Each scene shows the same named points in several views. A view is turned or mirrored, shifted and resized as a whole, has a little noise and may leave points out.

Scene 1
View 1
Lep: [ 1.63 -1.72  0.82  1.10 -2.72 -0.69  1.54  0.08]
Nuru: [-0.18  1.69 -0.43 -0.03 -0.55 -0.58  0.70 -0.85]
Kife: [-0.21  0.40 -1.28 -1.05 -1.67 -0.15 -0.54  0.68]
zolu: [-0.68  0.69 -2.12 -1.52 -1.72 -0.37 -0.81  0.77]
Rumel: [-0.58  0.64 -2.23 -1.68 -1.62 -0.22 -1.11  0.76]
Laf: [ 0.63  1.50  1.96  0.42 -0.91  2.32  0.72  0.20]
Mutiz: [ 0.72 -0.74 -0.23  0.62 -2.08 -1.20  0.95 -0.01]
Muza: [ 0.87  0.22  0.41  0.68 -1.60 -0.63  1.18 -0.24]
zipep: [ 0.64 -0.08  0.70 -0.58 -2.20  1.70 -0.06  1.18]
desek: [-0.05  3.56  1.89  0.77  0.70  1.41  1.24 -1.31]
ketu: [-1.31  3.81 -2.24 -1.31  0.74 -1.22 -0.19 -1.24]
torit: [-0.17  4.24 -0.02  1.47  1.46 -2.55  2.15 -3.31]
Ziro: [-0.71  2.27 -0.84 -1.38 -0.62  1.03 -0.71  0.25]
gisu: [ 0.58  0.33 -1.34  0.91 -0.94 -3.70  1.43 -1.65]
View 2
Muza: [-3.34 -1.11  1.95 -2.77  0.59  0.51  2.54 -2.25]
Lep: [-3.50 -0.96  1.53 -4.07 -0.12  2.63  2.65 -3.95]
ketu: [-0.19 -0.12  0.74  2.08  0.66 -5.99  1.13  1.36]
Ziro: [-1.52 -0.75  1.15  1.18  0.85 -2.19  3.12  0.34]
Nuru: [-2.72 -1.30  1.68 -1.64  1.25 -2.09  2.36 -0.55]
Kife: [-1.16 -0.15  0.55  0.38 -1.12 -0.62  2.01 -1.79]
Rumel: [-0.83 -0.05  0.23  1.25 -1.41 -1.72  1.82 -1.75]
gisu: [-3.04 -1.25  1.58 -4.98  0.01 -2.80 -0.66 -2.98]
Laf: [-3.80 -2.03  2.40 -0.90  3.23 -0.47  4.86  0.95]
torit: [-4.57 -3.07  2.85 -4.85  4.20 -5.81  0.71  0.89]
zipep: [-2.26 -0.59  1.43  0.12  0.04  2.11  4.48 -1.72]
desek: [-4.10 -2.55  2.49 -1.45  4.06 -1.42  4.61  1.87]
zolu: [-0.63  0.43 -0.03  0.50 -2.77 -0.40  1.05 -3.09]
View 3
Nuru: [-1.96 -0.85  1.91 -0.59 -2.00 -2.72 -0.54  0.30]
Laf: [-3.26 -2.32  3.78 -0.07 -0.13 -3.41 -1.50  1.39]
Kife: [-0.61 -1.26  0.30 -0.34 -0.28 -0.71 -0.14 -0.68]
gisu: [-2.32  1.23  0.09 -3.44 -4.69 -1.57 -0.47  0.83]
zipep: [-1.47 -2.95  1.78 -1.11  1.79  0.05 -1.64  0.34]
torit: [-3.93  1.21  3.22 -0.88 -5.63 -5.93 -0.60  1.63]
Muza: [-2.51 -1.14  1.62 -2.76 -1.06 -0.97 -1.52  1.41]
Lep: [-2.43 -1.58  1.14 -4.72 -0.36  0.60 -2.40  1.60]
Mutiz: [-0.86 -0.38 -0.40 -2.82 -1.92  0.16 -0.43 -0.06]
desek: [-3.70 -1.99  4.89  0.49 -0.90 -4.79 -1.63  1.64]
zolu: [ 0.19 -1.26 -0.07  0.30 -0.65 -0.72  0.65 -1.40]
ketu: [-0.96 -0.24  1.33  2.30 -2.84 -4.65  1.12 -1.02]
View 4
gisu: [-2.38  1.96  1.68 -2.92  1.88 -3.46  1.72 -1.18]
Lep: [-1.41  0.19  5.03  0.09  0.06 -2.27 -1.93 -2.73]
zolu: [-1.74  0.66 -1.25 -1.50 -1.13  0.59 -2.68  0.49]
Ziro: [ 1.22 -0.87 -1.36 -1.67 -0.69  2.30 -1.06 -0.01]
torit: [ 0.98  0.24  0.64 -3.13  2.05 -0.80  4.54 -1.68]
Mutiz: [-1.42  0.51  3.17 -1.04 -0.19 -1.68 -1.50 -1.50]
ketu: [ 0.62  0.41 -3.47 -3.67  0.67  1.54  1.54  0.94]
Laf: [ 2.92 -1.76  2.07 -0.72  0.13  1.86  1.48 -2.03]
Muza: [-0.41  0.00  3.20 -0.64  0.41 -0.92 -0.35 -1.89]
zipep: [ 0.44 -1.44  2.59  0.67 -1.51  1.30 -3.14 -1.49]
Rumel: [-1.63  0.28 -1.60 -1.62 -1.15  0.60 -3.07  0.71]
Kife: [ 0.58 -1.24  0.84 -0.26 -1.38  1.70 -2.83 -0.46]

Which points are out of place in each view (at most two, in the order of its rows)? Write - if all are in place.
view 1 -> Laf
view 2 -> ketu, zolu
view 3 -> Mutiz
view 4 -> torit, Kife
